Points, in no order, along strands that fork and pass close to each other.
In the rows, zero is written as 100.
Points whose rows are less than 24.2 apart are linked; no others are. Some points are linked to none.
<685>: [ 81  99  95 135  94 123 100  99]
<446>: [ 97 124  79  83  80 132  90 107]
<472>: [ 77  86 109 154 113 101 101 101]
<118>: [ 89  80 129 123 119  97 105  69]
<168>: [ 84  92  98 161  98 102 120 120]
<187>: [112 114 105  41  99 107  76  83]
<510>: [ 82  95 100 111 109 131  74  73]
<721>: [ 74  75 117 130 132 111  71  66]
<382>: [114 122  90  25  91  85  75 117]
<326>: [117 119  91  18  90  61  81 132]
<106>: [ 75  86 106 174 125  83  98 120]
<527>: [ 79  77 118 119 128 115  72  61]
<706>: [ 94 116  85  72  92 132  72  89]
<589>: [130 115 103  18  93  63  98 113]
<797>: [108  97 100 127  86 104 137 100]
<445>: [ 85  97 101  96 105 132  72  72]
<530>: [ 88  88 100 167 101  89 128 121]
<851>: [ 68  86 102 131 121 125  63  78]
<577>: [137 116  93  43  76  80 122 116]
<793>: [102  91 107 132  92 101 133  98]
<160>: [115  94  97 123  79 104 147 106]
<271>: [ 74  88 106 167 118  90 102 113]
<127>: [109 126  84  38  89 107  71 108]
<371>: [137  95 101  93  76  91 159 102]
<328>: [135 108  93  73  73  94 143 107]
<241>: [ 98 107 100  63 103 127  68  73]
<765>: [ 94 103 101  80 101 130  72  72]
<620>: [ 80  92 104 121 108 125  83  78]
<177>: [ 83  83 119 113 122 115  85  63]
<617>: [ 82  98  94 142  94 119 107 105]
<619>: [ 73  89 104 176 144  69  78 126]
<833>: [ 69  79 114 167 153  74  65 107]
<832>: [ 70  87 105 143 121 113  81  89]
<54>: [129 116  95  56  77  93 122 108]
<154>: [101 120  86  58  91 127  69  91]
<443>: [ 82 105  95 124  95 128  92  95]
<76>: [140 120  76  48  65  77 127 138]
<217>: [ 97  81  99 169  98  84 139 124]
<398>: [ 84 109  87 100  95 140  75  88]
<278>: [115 109 103  78  86 108 117  91]
<791>: [105 105 106  90  91 114 110  84]
<463>: [ 84 105  90 110  95 131  86  88]
<414>: [ 71  78 116 161 147  78  73  97]
<584>: [118 115 104  31  98  94  84  91]
<149>: [ 92  94 113 104 105 118  98  74]
<484>: [129 117  87  24  81  53 101 142]
<763>: [140 111  86  64  69  90 142 117]
<511>: [ 90  83 114 145 107  93 122  97]
<541>: [ 97  85 115 140 102  93 132  93]
<601>: [ 67  83 103 146 125 116  68  86]
<410>: [101 123  83  46  91 119  65 100]
<533>: [132  90 100 108  77  95 160 101]
<572>: [120 115 106  23  99  80  85 100]
<777>: [108  89  94 150  85  98 150 116]
<740>: [127 116 102  22  93  73  95 106]
<440>: [112 125  89  34  90  98  81 111]
<497>: [107  84  96 159  90  90 148 118]
<725>: [ 70  87 102 177 130  79  88 126]
<104>: [ 86  95  95 154  96 108 116 113]
<435>: [ 91  90 119 110 112 112  93  66]
<616>: [123 116  90  20  87  54  90 138]
<392>: [ 78  90 106 132 111 114  93  85]
<567>: [123 112  99  66  81 101 119  98]
<80>: [ 83  87 111 147 108 102 111  95]
<185>: [ 71  74 117 142 140 100  68  74]
<518>: [ 65  74 117 154 146  89  70  85]
<704>: [138 116  81  58  68  85 134 127]
<59>: [138 102  97  80  74  91 153 104]
<97>: [ 90 113  87  86  91 137  75  89]
<353>: [134 116  92  33  80  73 114 124]
<631>: [105 110 102  52 102 119  73  75]
<52>: [136 115  87  30  80  58 111 136]
<355>: [121  91  98 123  78  97 156 106]
<401>: [114 121  89  18  96  74  75 122]
<848>: [ 72  83 109 172 150  68  71 120]
<268>: [ 99 103 106  95  96 118 101  79]

A fork is a point with three links, a tip a point with one. Leave the first point through the second and follow the links. Name the first fork or tip that comes.
<371>; <59>: <76>
<685>; <617>: <777>
<445>; <510>: <851>
<584>; <572>: <589>

Name the points in between on the shortest way along the links from the first point to the second, in order.
<185>; <106>: <518>, <414>, <833>, <848>, <619>, <725>
<631>; <589>: <187>, <584>, <572>, <740>
<382>; <616>: <401>, <326>
<355>; <511>: <160>, <797>, <793>, <541>
<435>; <791>: <149>, <268>
